Each row is a point on a tangle of strands that fork, close into loops and nearly touch. The rows are in no order.
(in the rows, 128 means zero)
Two points are linked if the straight distance between their rows is under 105.
deguk: [ 90 161 170 137 165 103 153 145 127 156 114  42 130  84 152 131  66 125
 145 176  96 170  96 147 118 121 138 101 143 159 104 106 108  57 148 162
  97 132 123 118 191 110 152 123]
vebud: [117 136 165 164 132 108 133 144 161 130 104  75 125 121 132 134  86 143
 147 140 101 162  80 144 150 119 125 122 119 151 104 129 129  83 140 158
 128 162 126 100 148 138 128 134]
muv: [ 99  73 113  95  86 164  89 147  60  88 111 161 170 129 127 140 122 111
  78  69 103  50 148 129 105 147  90 115 127 117 178 147  99 170 132 152
 136 101 151 131  78 125 115 167]
nimal: [ 85  72 138 116  95 115 121 159  74 102 134 148 174 156 114 150  99 113
 120  89 107  62 134 143 124 141 107 150 124 142 154 133 115 167 113 165
 119 128 181 139 101 136 140 193]
vop: [101 145 165 135 133 113 122 150 131 143 110  69 126  96 138 126  84 138
 159 156 113 156  93 151 139 119 106 107 115 143 111 122 124  80 145 160
 130 145 118 106 151 142 119 121]
rigo: [176 129  93 119 130 158  99 108 154 109 114 138 106 166 103 114 152 149
 112 115 103 141 144 100 144 114 149 127 109 110 122 157 107 131 125 118
 135 108 121 120  96 136 120 115]
paf: [157 109  84 105 135 207  73 121  82  94  77 154 120 145 125 117 176 120
  79  80 139  94 166  81 135 132 116 131 127  83 175 162  71 145 147 129
 117  80 106 129  79 107 109 122]
Rus: [108 148 113  89 158  93 207 110 147 179 210 117  66 131 132 119 127 119
  88 168 141 128 167  98  76 120 218 171 174 173 106  94  78 115 121  82
  88 102 194 187 161  48 190 127]
rora: [158 116 126 158 138  94 170 111 159 125 160 134 103 201 102 140 120 129
 108 114 118 105 125 112 123 115 173 182 137 143 112 147 122 140 107 109
 100 135 195 155 119 117 172 149]
mezo: [124 109 109 150 117 189 108 115 147  91  95 177 137  72 160 101 181 104
 166 116 172 123 146 130 136 151  72  91 118  85 162 120 157 150 142 120
 163 133  65  87 123 163  60  93]
bon: [140 145 158 160 155  88 162 116 158 131 128  94 117 148 130 132  94 129
 118 138 101 154 103 131 127 113 166 147 147 152  92 124 128  89 119 143
 100 145 157 132 160 115 169 132]
bivo: [ 72  81 153  97  88 159  85 169  95 108  91 140 158 102 126 141  99 118
 124  86  98  68 126 132 131 137  75 110 118 114 161 131  92 142 142 174
 145 104 128 107 116 144  97 137]
sug: [128 172 200 137 115 109 137 150 152 113  72  80 143 125 126 152  54 145
 124 109  51 119  88 109 130 116 144 101 137 108 131 134  63  54 129 128
 127 100  89 101 155 143 127 122]
vabo: [ 99 139 130 170 124 128 137 117 161 142 152 124 148  95 142 138 154 122
 198 165 174 182 106 178 166 155  90 121 110 123 111 108 221 147 121 122
 162 194 101  95 129 144  98 131]
vug: [129  58 122 124  73 147  86 150 139  81  99 150 148 160  98 132 129 118
 132  91 115  79 136 101 162 145  94 115 113 131 141 147 120 175 126 154
 137 116 146 102  91 156 120 171]
bur: [132 132 119 156 110 143 121 141 176 134  70 111 135  59 119 114 157 165
 174 142 121 173  96 125 160 132 104 101  91 128 114 135 158 110 146 117
 180 162  52  95 146 173  82  99]
ripod: [ 49 137 171 102 149  69 193 156  92 150 154 102 152 111 139 136  87 108
 104 141  85  89 139 131  89 153 168 137 140 194 129  75 109 115 106 168
 102 130 177 148 207  94 200 169]
kogiz: [135 140 143 132  94  80 188 141  81 135 161 149 143 183  81 147 124 139
  60  81 117  59 119  84  81 135 199 172 144 136 188 145  73 128  92  72
 104 103 185 177 108 118 190 192]
rir: [ 47  97 177 108  95 139  95 186 107 129  94 117 147 101 118 157  78 123
 148 104  90  81 104 144 146 131  85 107 109 119 150 121  89 118 140 175
 142 123 134 102 138 155  98 134]
vipi: [ 41 105 188 124 111 123 111 190 105 146 112 105 145 108 126 166  71 124
 159 122 106  95  95 159 149 130  86 113 116 143 141 116 108 119 143 181
 128 143 151 110 154 153 118 148]
gamob: [102 162 158 120 123  61 210 141 111 145 162 133 146 147 114 137 103 127
  69 113 107  79 126  90  72 137 207 165 165 162 156 100  78  96  91  97
  96  98 175 167 167  96 210 171]
podep: [171 150  73 121 140 153 119  98 169 153  98 148 133  86 127 119 185 179
 159 133 142 206 132 119 152 115 147 114 115 100 106 152 167 133 146  87
 174 139  45 116 137 147  78  74]
ruk: [131 132 117 106 124  96 194 113 100 168 200 140  87 171  85 137 136 119
  64 105 152  86 149  87  91 131 212 192 146 126 168 143  55 153 105  45
  96 110 215 182 103  72 171 175]
sud: [ 73  83 172 138  82 156  88 185 154 120  73 120 120  81 111 137 128 124
 172 120 119  86  98 132 162 137  65  85 102 122 150 120 120 133 157 163
 158 142 103  97 138 178  78 115]
Vobuv: [108 105 177 159 134  86 151 142 153 138 125 103 124 157 132 149  86 123
 133 132 128 105 109 150 142 134 129 155 119 195 105 118 171 152 134 178
 120 190 175 132 176 125 178 165]
puv: [142 131 151 144 157  62 183 106 177 167 173 106  96 147 131 126 116 113
 102 157 120 126 122 133 103 129 182 157 137 204  66 102 175 143 110 137
 111 175 194 168 184  86 195 119]
mizi: [117  54 142 147  89 111 112 159 121 110 145 147 151 176 125 149 118 107
 154 120 163  84 134 146 152 142  89 150 121 163 126 125 172 192 126 163
 122 158 172 131 114 152 144 184]
tob: [130 176 110  74 168 163  83 123  72 124  77 119 120  74 171 100 114 110
 107 137 136 136 160 108  86 102 102 104 129  83 157 116  72  75 161 147
 125  72  54 138 141 100  91  71]
rofig: [161 122 131 147 166  83 182  95 182 153 189 128  78 172 119 116 142 133
 102 148 130 138 124 126 109 101 189 184 146 170  87 132 140 150 114  99
 107 153 200 172 154  89 178 121]
tek: [ 46 113 188 117 133 111 126 182  80 149 128 100 151 103 143 154  69 117
 150 134 112 102 106 164 135 128  92 118 127 153 139 108 113 120 138 180
 115 139 159 124 168 139 138 152]
sokan: [100  52 131 124  77 126  99 163  95 101 136 154 163 156 125 150 110 107
 134  97 137  64 135 145 138 143  81 135 127 141 142 134 141 185 125 161
 126 130 167 129  93 146 126 186]
Doso: [160 187 101 101 170 124 117  95 129 165 157 112 116 101 144 110 148 150
 143 179 140 218 131 155 111 106 144 105 134 105  91 123 149 103 126  92
 138 125  77 137 142 112 104  72]
Tobav: [117 164 138  87 125 133 120 123 100 112  87 104 139 125 117 126  82 130
 107 114  69 113 144 103 115 116 133 114 123  91 144 133  58  80 129 140
 122  82 108 125 126 119 133 121]
zap: [159 170 110 126 177 106 147 107 145 164 157  94 100 120 135 109 136 152
 124 189 117 219 113 154 109  95 169 128 153 134  70 126 128  85 125 103
 104 124 122 148 159  97 142  87]
zevi: [122 161 110  71 138 138 112 116  73 123 108 116 127 116 125 120 100 117
  91 122  87 110 159 112 106 117 127 118 132  94 139 125  64  88 128 137
 110  79 122 150 113  98 135 118]
Lesi: [125 126 124 168 126 119 141 117 163 142 164 139 146 131 134 145 162 133
 182 160 184 190 110 171 165 146 109 137 118 138  99 118 233 169 119 116
 157 191 116 106 130 143 117 137]
Vil: [150  98 117 158  94 144 111 143 188 112  73 136 132  99 102 113 158 157
 159 125 118 161 104 114 173 131 110  99  93 136 116 139 154 133 142 126
 167 156  86  85 130 176  95 121]
digab: [ 85 143 205 145 111 121 125 170 165 122  71  80 135 119 115 163  58 143
 145 105  61 113  77 121 149 124 121  96 115 116 139 132  72  70 138 150
 139 130 106  87 159 152 107 128]
ref: [103 107 121 120 117  79 184 125  94 142 179 153 151 174  90 133 128 110
  83  92 132  50 150 107  86 142 177 193 125 155 172 121 113 164  96 119
 103 136 222 174 128 102 192 190]
tosaz: [131 147 116  93 153  95 206 106 143 173 211 125  51 148 114 120 129 123
  79 148 148 123 156  90  90 115 217 187 172 147 131 123  54 128 119  46
  85 102 198 182 135  50 174 151]
mame: [165 113  86 148 107 140 125 113 183 138 120 159 147 104 116 132 184 161
 170 137 152 189 121 132 175 139 123 108 111 118  97 141 204 163 132  89
 172 162  81 100 122 164  89 112]
fik: [173 138  92 118 142 177  93 106 154 106  80 140 109 151 112 103 165 154
 115 107 107 153 147  81 146 108 151 124 105  96 142 158  87 117 138 120
 138  99  90 113 111 137 111 102]
kodut: [154 114  90 145 126 186 104 111 153 107  85 179 141  80 141 103 198 133
 165 119 168 155 146 109 151 129 103  95 116  91 150 134 155 155 144 106
 164 128  58 103 123 170  72  95]
Nul: [ 85 108 170 156  95 132 107 171 156 134 108 102 122  94 118 140 122 136
 185 150 138 128  86 156 166 136  72  97 103 148 130 119 160 125 147 157
 154 174 108 101 135 169  91 131]
zed: [163 157 163 146 108  66 187 145 117 134 139 136 128 169 103 150 102 148
  66  94  99  77  96  79 101 112 201 166 174 140 145 135  73  93  99  77
  95  88 158 178 130 124 193 165]
suvi: [155 183  99 105 160 154  98 104 128 143  97 124 120  75 147  94 153 149
 143 152 141 194 141 120 116 100 133 104 109  93 121 127 125  93 145 118
 159 114  39 125 145 135  83  63]
Gis: [105 135 173 176 135 103 141 141 165 151 137  93 125 126 147 146 120 136
 161 166 169 158  81 168 152 137 102 138 115 189 103 117 215 153 142 159
 142 209 131 118 173 128 161 148]
Vado: [146 181 106  94 170 160  87 112 105 132  82 120 116  74 161  89 137 131
 129 149 143 174 152 109 103  94 121 104 116  87 139 122  94  80 154 135
 144  93  38 130 143 122  84  64]
soz: [120 154 112 102 164  96 192 113 126 161 179 114  81 137 124 119 119 122
  98 166 127 141 155 111  90 112 196 155 170 146 103 108  82  96 120  98
  78  98 179 177 151  73 182 121]
boz: [154 156 102  96 153 148  99  99  95 135 179 149 110 129 154 119 148 111
 123 148 157 141 155 157 109 127 107 112 138  97 124 117 147 141 123 111
 126 105 114 141  94 111 109  88]
Pofe: [104  74 134 107  79 155  92 150 117  84  86 143 157 139 106 139 114 121
 124  76  95  69 138 105 146 141  96 115 115 116 160 145  95 156 128 157
 140 102 136 106  95 145 117 159]
Miga: [151  75 107 133  95 140  95 133 119 103 164 160 140 169 131 132 151 107
 142 123 167 100 145 140 143 144  92 129 127 134 122 130 173 191 120 137
 130 126 154 128  81 152 119 153]
Rilun: [138 126 111 102 145  96 196 104 128 171 215 134  63 168 100 122 138 121
  79 126 154  97 154  94  98 123 205 201 150 142 144 139  67 161 115  51
  95 116 218 182 118  65 173 160]
zon: [118 127 115 114 117  93 186 119  84 150 183 148 126 176  82 138 132 115
  70  94 137  71 145  94  86 137 196 186 137 126 177 136  78 148  96  77
  99 114 212 180 102  95 182 183]
birum: [106 157 124  98 142  99 159 124  82 133 138 108 131 129 120 127  86 119
 106 141  94 123 148 123 103 122 155 134 152 122 125 113  77  80 114 130
  87  92 158 154 135 102 165 138]
kugid: [132 103 131 130 116 118 119 136 116 118 134 123 132 155 120 131 107 127
 144 126 125 120 133 143 141 124 114 138 120 144 114 133 139 134 125 154
 119 130 154 126 107 143 138 141]
Nodug: [179 119  76 121 152 204  77 114 123 107  93 174 115 126 136  99 201 143
 122 109 163 147 160  88 152 116 124 114 122  90 161 152 110 148 152 110
 135  97  73 121 100 142  83  99]
Dov: [179  95  80 146 122 179  96 118 181  93  59 165 129 131  98  98 191 158
 135 101 125 159 136  69 175 119 139 106 105 108 142 161 116 148 142 114
 151 116  95  86 119 168 103 125]
nugu: [153 171  83 117 164 161 112  98 145 147  83 137 131  64 144 105 174 163
 158 138 151 206 140 113 134 103 142 112 110  88 123 142 141 108 148  99
 170 127  23 121 147 147  72  64]
puguk: [189 136 147 158  90  98 159 141 131 114 129 143 120 204  85 160 121 154
  77  75  93  64 103  77 120 123 186 158 152 125 141 170  83 123  97  69
 104  91 152 168  88 136 168 165]
dak: [149  69 118 144  81 132  97 144 161  94 113 146 133 162 103 126 136 128
 148 116 129 120 128 117 167 137 103 115 108 143 116 140 149 167 124 146
 139 140 142 100  96 167 118 159]
Mipe: [129 145 111 100 137 179  90 118  89 104 115 157 125  94 179 111 135 104
 122 113 164 103 159 138  95 141  67 103 131  87 166 122 125 126 148 137
 142  97  75 102 113 120  82  79]
Dedi: [147  82 107 126 105 130 104 134 110 110 156 148 133 172 118 132 134 118
 131 118 143  97 147 134 139 131 108 143 126 137 121 140 150 171 122 142
 119 120 165 139  82 141 134 152]
gizi: [165 101  95 118 107 176  92 116 134  87  96 146 122 181  89 128 163 128
  97  81 106  90 157  72 152 138 139 128 115 100 149 170  90 163 117 116
 129  91 136 119  76 132 135 148]
fuf: [161 160 109 123 140 132 110 114 152 133 101 104 117 114 123 104 127 156
 132 145 101 189 120 125 132 104 145 114 107 118 100 138 119  87 137 129
 146 127  87 107 131 137 106  91]
Fefo: [126 158 136  95 135 139  94 126 100 135 109 103 127  83 148 105 104 124
 140 149 123 142 137 137 113 116 101 100 115 113 124 117 111  93 141 151
 137 106  89 121 129 135 105  88]
Nim: [172  96  77 144 126 184  98 116 160 105  66 177 137  97 117  95 205 153
 157 112 157 163 141  85 169 117 122  96 114 100 148 153 137 155 149 106
 153 120  71 100 121 177  84 109]
siled: [120 148 104  68 137 158  91 124  48 119 104 134 135  98 152 119 110 112
  78 107 109  94 160 121  93 123  98 113 134  93 157 127  76 106 143 146
 118  78 109 148 107  95 116 107]
musa: [183 143  71 107 172 198  84  99 129 132  96 167 104 121 139 101 203 159
 123 123 156 178 161  98 146  99 145 116 124  83 154 154 112 132 154  94
 139 104  53 138 116 130  74  82]
vamo: [ 60 141 147  95 145  73 200 144  89 152 165 110 147 116 135 125  99 109
  94 143  99  94 154 119  77 151 182 148 151 183 132  75 101 103  99 150
  97 114 181 161 190  85 205 160]
panaz: [136  66 136 164  77 123 105 158 161 105 127 146 135 154 112 135 143 123
 169 135 161 131 114 141 174 142  86 115 112 156 114 126 183 177 129 144
 142 169 138 103 110 171 115 166]
Sut: [109 122 126 102 140 105 138 131  65 134 159 125 139 131 137 128 102 112
 123 134 133 105 148 148 109 128 119 145 146 143 122 113 127 131 118 150
  97 111 173 160 124 118 161 138]
kibin: [169 114  80 123 140 204  78 116 116  96 104 184 121 120 153 104 197 123
 123 106 176 124 158 101 137 131  97 107 130  86 167 142 127 159 150 115
 140  97  75 109  98 139  82  98]
zonu: [ 84 116 146 140 103 166 104 132 139 108 122 143 132  72 161 122 142  90
 172 132 158 102 130 167 131 160  51  90 115 100 153 104 166 139 136 139
 164 149  90  88 120 154  61  99]
kib: [138 133  92 142 119 154 126  95 168 135 127 157 150  80 134 128 183 133
 182 140 159 178 135 145 159 146 110 105 109  95 111 123 201 154 125  97
 179 165  66  98 122 154  74  99]
guveg: [142 106  91 135 123 203  94 120 120  83 104 189 131 105 168 106 183 103
 135 101 185 104 159 116 124 153  65  96 132  82 178 133 139 160 151 121
 144 105  78  86 105 144  71 103]
vut: [143 171 119 103 147 130 106 117 125 135  98  89 118 102 132 103 103 138
 130 156  98 172 132 124 117 102 134 105 115 113 107 126  98  71 140 140
 132 107  88 113 138 127 113  88]
pomuv: [153 174  91  94 168 171  93  83 115 134 159 159 111 108 169 110 163 112
 125 139 162 162 164 150 104 124 110 104 130  79 138 117 150 133 134 101
 144 116  75 125 111 109  78  67]
sem: [170 100  93 157 105 126 125 122 181 135 139 158 140 137 112 138 177 163
 161 143 153 191 110 141 174 132 127 119 117 136  88 141 209 167 127  97
 162 168 107 105 116 163 103 128]
sesi: [152 132 138 140 171  76 186  96 186 168 190 112  79 144 133 112 140 128
 102 169 126 155 121 135  98 108 192 166 154 191  63 114 159 141 116 111
 112 159 187 174 179  77 187 105]
Fisil: [106 152 123  68 143 157  87 134  60 122  86 121 140  76 163 112  96 113
 100 117 114 103 152 123  92 118  89 105 130  94 157 118  70  93 155 156
 127  77  85 134 129 105 103  93]
bituk: [168 127  97 132 135 197  88 115 144  82  48 146 120 159 102 107 170 146
 121  85 117 132 150  54 159 121 142 123 116  80 173 170  62 123 138 117
 124  79  88 101 101 141 112 125]
sinu: [122 180 154 139 162 100 155 124 139 142 108  56 124 103 141 123  70 127
 128 172  79 178 107 134 109 115 167 107 154 132  94 107  88  38 133 138
  91 111 116 121 173 102 148 112]
zipo: [133 113 149 156 120 109 127 142 151 122 119 105 126 148 120 132 103 138
 149 135 124 151 101 147 152 121 119 136 117 159 103 132 150 118 132 157
 126 160 143 110 131 146 136 142]
bobe: [146 135 119 127 117 155  98 120 141 122 111 137 132  94 136 108 152 136
 160 139 143 155 131 132 141 126 101 103 103 115 126 125 155 128 135 130
 165 133  74 104 118 158  90  94]
Bipa: [132 158 172 139 112  56 199 150 110 135 146 138 146 160 108 145 100 139
  67  97 102  70 104  85  86 123 200 168 169 155 158 118  79  96  95  92
  96  98 164 171 152 117 203 175]
pogif: [150  98 108 171 112 120 134 120 177 134 163 158 148 155 122 145 176 142
 175 151 181 185 116 159 172 142 119 133 120 140  94 128 229 188 118 104
 157 183 122 111 118 156 114 145]
Nila: [173 106  95 153 111 154 108 120 197 107  66 146 129 122 101 107 168 166
 140 107 106 172 117  90 169 121 141 108 101 123 120 153 136 131 138 117
 158 138  90  82 123 166 102 117]
Lim: [121 155 139 122 131  89 175 126 105 124 137 117 131 158 109 140  87 126
 101 117  90 105 133 111 106 125 167 150 153 122 132 127  83  88 105 115
  92 100 164 150 131 113 176 152]
Guva: [ 81 152 181 144 157 105 143 154 129 161 120  48 127  83 155 137  75 129
 158 172 117 163  83 155 132 122 116 100 133 171 110 111 135  79 151 169
 111 154 129 118 190 123 149 127]
muvot: [149 139 107 112 147 114 133 113 109 138 163 122 102 158 118 118 123 133
 118 149 126 143 143 133 118 108 144 143 137 129 102 135 119 119 120 125
 102 109 162 156 111 116 149 116]
Kidi: [158 159 141 168 185  86 172  94 194 156 151  93 103 127 137 117 134 139
 104 168  99 206  83 139 123  96 204 158 166 153  61 119 136  91 113 109
 105 147 143 156 177  82 164 106]
Tipu: [157 121  86  92 137 196  77 121  69 105 103 160 118 130 148 119 163 115
  75  93 150  90 166 106 112 134  99 125 132  90 166 149  97 147 149 130
 123  84 102 135  83 100 105 104]
bibu: [147  84 139 178 116 105 132 140 170 114 130 128 127 181 115 138 122 136
 144 131 141 143 106 142 159 128 127 155 117 173  97 133 174 157 126 151
 125 178 161 119 129 147 148 161]
gavid: [114  94 113  91  96 168  84 142  72  97 114 157 150 115 148 129 123 111
  99  89 132  66 149 132 111 143  72 115 132 113 160 137 115 156 143 153
 137  94 122 119  88 127 106 128]
kepo: [ 74  79 172 153  75 139  96 191 166 122  84 120 120 105 101 150 122 130
 179 130 123  98  88 142 176 138  67  88 103 141 138 120 135 140 151 162
 151 163 121  96 135 179  87 140]
taf: [ 69 125 160 166 100 143 116 154 164 133 121 113 128  66 133 140 149 116
 203 161 150 129  89 173 162 155  58  87 102 120 141 104 187 133 139 133
 169 185  87 102 135 166  72 123]
suti: [ 70 146 193 161 123 120 124 174 173 140  79  61 122  98 122 156  66 145
 159 130  77 135  56 135 153 121 113  93 114 133 130 127  95  65 154 162
 137 158 111  91 164 148 101 127]
buvop: [137  91  98 130 117 108 152 120 101 128 170 146 129 197  89 141 135 117
 103 101 132  70 150 114 118 132 157 183 126 134 139 150 118 170 107 116
 100 125 208 169  89 116 164 174]
tef: [ 77 110 171 120  97 152  93 168 123 129 100 116 129  72 140 130 113 116
 165 130 131  94 109 150 141 136  61  90 112 119 148 113 125 119 149 160
 155 129  97 103 133 163  75 101]
bop: [150  93 101 125  96 139 113 125 126  93 126 141 131 196  87 140 134 124
 110  91 105  82 148  99 142 139 137 142 116 118 136 162 108 160 108 122
 120 107 165 131  71 135 142 164]
Raza: [160 141  91  87 145 151  94 109  83 134 168 148  98 144 135 120 148 118
  98 136 140 115 159 139 113 121 117 126 136 104 126 134 122 146 126 111
 116  96 134 160  81 106 120 102]
pipus: [108 145 152 116 135 110 130 137 111 133 114  83 132 114 132 127  74 129
 138 145  95 143 122 139 125 117 125 114 127 133 112 122  99  77 132 156
 112 118 132 119 144 129 136 121]
suk: [146 162  83 116 172 193  99  89 121 118 117 176 120  89 177 105 179 117
 136 125 177 164 166 127 111 125 108 105 124  68 160 125 140 127 146 106
 151 119  46 110 120 125  57  67]
roki: [151 128 171 164 140  53 183 102 202 156 161 124 109 174 121 137 103 107
  96 123 108  88 109 119 117 131 192 175 136 194  82 103 166 152 101 134
 113 186 200 166 171  93 193 146]
nesot: [119 113 130 151 117 137 114 111 134 115 179 156 141 135 153 133 147  94
 173 148 184 144 138 176 143 151  87 126 126 120 122 104 209 172 115 133
 146 161 133 105 102 143 102 130]
kat: [172 119 120 155 155  95 171  99 178 137 178 135  81 195 107 124 141 139
 105 131 119 133 119 120 124 101 187 188 143 144 102 153 119 143 109  87
 103 139 192 163 124 106 160 137]
poge: [ 97 162 166 172 145 107 145 139 157 161 140  75 129  92 153 137 120 140
 178 177 163 185  68 171 148 135  99 118 119 169 107 117 203 118 141 147
 143 192 107 112 176 127 141 130]
Fuger: [132 111  87  83 119 182  91 124  42 107 109 158 134 131 132 133 146 110
  46  80 123  67 168 115  98 142 109 126 132  96 171 152  87 150 139 129
 120  90 135 150  72  91 122 131]
Tatep: [ 48 116 170 102 146  85 162 162  58 144 152 117 162 110 141 137  87 111
 118 132 105  87 135 152 101 141 129 140 138 176 140  91 116 135 113 178
 104 132 183 151 184 110 182 172]
letum: [146 150 139 158 157  99 146 119 152 143 133  86 120 129 134 121 113 145
 131 160 116 193  92 149 129 108 152 138 135 153  79 127 147  91 129 140
 115 154 136 123 156 118 149 113]
Rolan: [123 140 146 113 124 132 102 129 102 131 137 113 132 103 151 117 109 118
 157 149 144 138 131 156 124 127  89 109 122 127 119 113 143 114 131 151
 134 121 111 118 118 143 110 103]
Los: [151 109 116 137 100 116 146 125 119 106 138 141 132 206  82 153 121 128
 102  85 101  69 139  99 127 137 161 160 128 118 145 164 101 148  98 104
 107 108 177 148  81 130 160 175]
nel: [115  89 114 125 121  91 162 129  93 133 169 147 145 179 101 137 124 111
 104 100 135  60 151 122 108 136 151 191 124 154 146 132 134 170 107 138
 100 137 216 172 116 115 182 182]
selo: [176 150  85 119 141 137 111 104 166 149 114 132 120 112 122 114 165 177
 135 142 119 205 122 128 142 105 150 119 113 116  95 149 150 116 139 100
 159 135  74 115 131 142  94  84]
tasu: [137 157 104 116 153 185  94 105 109 109 105 159 124  82 177 100 156 112
 137 123 172 136 156 130 105 130  86 102 121  78 161 118 130 119 148 128
 151 109  51 105 121 132  67  69]
gumit: [129 128 122 130 114 166  99 114 134 110 126 155 136  88 156 110 156 110
 160 131 161 131 141 145 132 144  81  97 112 102 139 115 165 143 134 129
 164 133  78  96 110 152  77  94]
megip: [138 128 107 103 138 122 118 119  76 133 169 135 118 145 131 125 125 114
 120 136 142 112 151 144 113 122 117 141 142 126 118 125 131 141 120 133
 105 105 161 162  96 119 143 123]
nipo: [109  93  97  91 101 158 106 129  36  97 124 159 161 139 115 137 134 106
  48  70  98  50 160 125  90 151 120 126 126 108 182 148  85 158 122 133
 122 104 166 156  63 107 126 170]
Rino: [125 118 146 139 116 127 111 131 120 125 157 130 137 128 146 129 126 114
 170 148 169 138 127 169 141 137  87 121 122 136 119 113 183 147 124 146
 138 148 128 115 111 147 117 126]
Tira: [156 127  92 163 109 132 133 129 192 147  87 133 144  74 116 133 171 173
 173 135 131 192  95 128 178 139 118 112 106 127  87 144 192 133 139  94
 175 173  60  95 140 165  86 106]
liv: [ 86 124 157 115 106 157  98 141 108 117 126 136 136  78 169 128 114  95
 157 125 151  92 131 164 117 153  52  95 124 107 155 108 143 130 142 150
 154 124  97  95 120 144  72  97]
Vuno: [169 130  98 120 138 131 116 108 141 127 147 131 100 170 107 118 141 146
 117 137 112 153 138 127 136 108 148 138 121 123 103 149 122 125 120 115
 122 119 143 135 102 131 129 115]
Pagok: [106  59 160 163  81 116 110 168 146 113 135 141 137 162 127 151 124 111
 173 136 176 101 117 154 167 146  75 130 119 165 125 116 183 193 133 163
 133 178 156 115 123 163 131 183]
sapun: [124 180 111  84 138 114 150 115  87 135 128 111 118 134 107 132  96 119
  87 138  81 120 156 107  98 119 164 124 147  98 132 122  55  72 114 108
  92  76 140 161 117  91 155 128]
Tavuv: [121 172 158 125 145 100 153 127 127 127 106  74 132 119 130 129  64 129
 123 149  72 150 118 126 114 115 156 110 147 120 110 117  77  48 128 135
  98 102 123 120 157 114 147 122]
sudi: [162  97  93 120 119 195  80 118 125  80  71 152 128 163 102 115 176 127
 102  77 124  98 157  65 158 135 129 127 118  91 166 169  77 157 133 127
 126  83 116 110  85 132 122 139]
vorul: [137  89 156 177 124  93 148 136 171 119 128 124 127 189 117 144 106 125
 133 118 130 113 112 138 148 129 140 169 120 180 102 129 167 159 125 161
 117 183 180 129 148 134 169 169]
Vis: [107 114 179 175 130  97 139 148 171 144 125  96 119 143 139 149 101 130
 144 147 148 131  86 160 152 132 115 143 115 201 100 117 193 158 146 177
 135 210 154 122 175 128 167 163]
Kosal: [122  98 108 144 106 155 105 108 134  99 181 176 140 140 163 132 153  77
 153 130 183 117 153 169 133 165  70 114 132 106 129 110 201 183 118 130
 146 150 139  94  88 140  85 132]
Nar: [133 166  96 130 146 135 128  87 155 158 149 135 145  83 142 128 164 140
 179 157 158 203 128 162 145 138 121 114 115  95 100 121 198 131 122  95
 172 160  72 104 126 134  79  87]
goso: [155 128 161 169 140  68 188 107 182 137 154 131 113 186 114 141 108 118
  99 105 114  89 114 107 116 122 191 187 145 165 106 122 139 137 102 121
 102 155 194 163 155 108 189 148]
Kome: [134 146 122 160 149 112 147 104 161 157 176 128 141 130 140 141 160 141
 176 167 177 207 108 177 153 136 125 147 126 138  89 122 229 158 117 109
 150 183 118 116 146 128 131 117]
veti: [161 171 117 147 185  98 163  98 175 159 153  93  96 123 133 111 134 151
 108 181  97 222  97 143 112  90 197 143 167 136  63 124 112  73 121  95
  99 129 129 151 164  82 146  96]
Gomad: [175 154 153 139  85  86 168 154  98 126 120 138 130 174  89 152 107 163
  52  83  81  67  99  72 104 115 192 150 159 129 153 161  58  94 103  72
 105  80 141 176 101 134 175 168]
zore: [ 83 115 144 100 146  94 153 142  59 139 158 124 151 121 142 130  95 109
 120 133 128  96 147 149 103 134 124 148 146 162 132 101 125 137 117 163
  98 122 184 162 152 112 177 155]
rav: [ 81 169 181 153 163 106 149 144 139 169 136  47 127  73 165 135  97 132
 170 188 144 182  72 164 129 129 107  99 129 176 108 107 173  93 150 161
 123 167 111 122 198 110 156 122]
maret: [144 168 128 128 162 107 134 120 126 154 139  81 120 107 140 111 113 142
 140 180 125 202 113 153 115 109 142 115 135 136  83 119 138  81 131 133
 113 128 114 130 155 116 135  94]
zigab: [141 159 108 134 155 121 136  92 146 159 177 131 139 115 141 133 161 144
 173 167 166 214 119 177 142 133 129 128 128 114  94 122 205 138 114  98
 153 161 102 117 130 128 105  97]
Zuko: [ 59  72 150 115 108 106 130 170  49 109 147 157 185 144 120 147 101 109
 111  90 107  57 132 160 102 140 108 153 125 149 168 120 113 172 110 172
 116 137 192 149 118 129 145 201]
Gafel: [103 121 143 163 100 140 118 134 157 127 135 129 142  90 136 132 152 118
 193 156 163 151 107 167 160 152  75 101 107 125 124 108 200 144 128 129
 163 180  95  98 121 162  86 129]
zar: [121 172 170 105 120 127 129 135 125 107  69  91 143 126 117 137  66 140
 117 108  56 113 125 100 120 117 138 107 123  93 147 137  52  64 131 135
 128  82  91 108 147 132 130 119]
Bufir: [135  95 109 126  95 158  92 124 113  94 165 173 139 145 157 133 148  90
 132 114 175  88 154 152 126 160  67 111 136 111 138 121 177 184 125 132
 140 121 132 103  80 138  97 132]
Biba: [143 159 156 152 146  87 176 115 149 125 133 105 117 159 123 137  90 127
 109 129  91 134 113 116 117 112 179 150 159 134 104 124 102  78 109 118
  91 118 156 144 150 111 174 133]
furun: [141 194 100 110 165 125 121  90 134 169 150 113 132  77 149 117 147 143
 162 175 149 221 127 161 119 121 133 105 124  97  96 117 168 105 123  96
 155 138  60 119 143 120  91  70]
lav: [138 121  97  94 124 190  85 128  71  96 107 164 131 116 166 121 147 110
  89  91 160  80 163 121  99 146  71 114 138  91 174 141 113 147 154 137
 131  85  95 116  92 110  95 102]
zilu: [191 130 127 149  97 126 139 123 149 100 126 142 108 215  80 155 137 144
  88  78  90  76 127  79 136 134 175 146 135 112 137 179  88 143  98  71
 115  92 150 144  77 133 153 156]
vazok: [ 55 125 181 111 151  99 150 165  82 150 134  88 149 104 149 145  68 117
 140 144 108 112 120 156 123 132 116 124 136 167 127  99 114 111 132 179
 104 132 164 134 185 121 165 152]
Gupo: [ 80 158 137 104 140  75 208 133 101 146 166 121 135 132 122 130 102 115
  83 136 108 101 150  99  72 141 201 159 163 160 145  87  80  90  97 115
  87  99 180 167 170  81 206 159]

A piece is two or more points that can be reached from each other along the links. Count, over all rows, the pieces, the separate loops (a circle has one, a figure eight two, a Y none), the forks (points with three links) and the tips (points with one).
pieces -> 4
loops -> 8
forks -> 16
tips -> 8

How many points has the smallest loop of links through each point below? Write - if it is on no loop.
Nar -> 8
megip -> 16
vebud -> 11
sesi -> 7
nipo -> 6
sinu -> 6
rir -> -
zar -> -

A fork is a point with three links, a tip a point with one. Leave the first point through the second and follow the links. Name the first fork or tip that comes.
lav; Mipe -> megip
sokan; mizi -> Tatep
veti; zap -> zevi
Rolan; Rino -> zipo
Tatep; ripod -> Los
vipi; rir -> Zuko
Rus; tosaz -> zon
zipo; bibu -> Guva
Tobav; zar -> suti
mezo; guveg -> musa
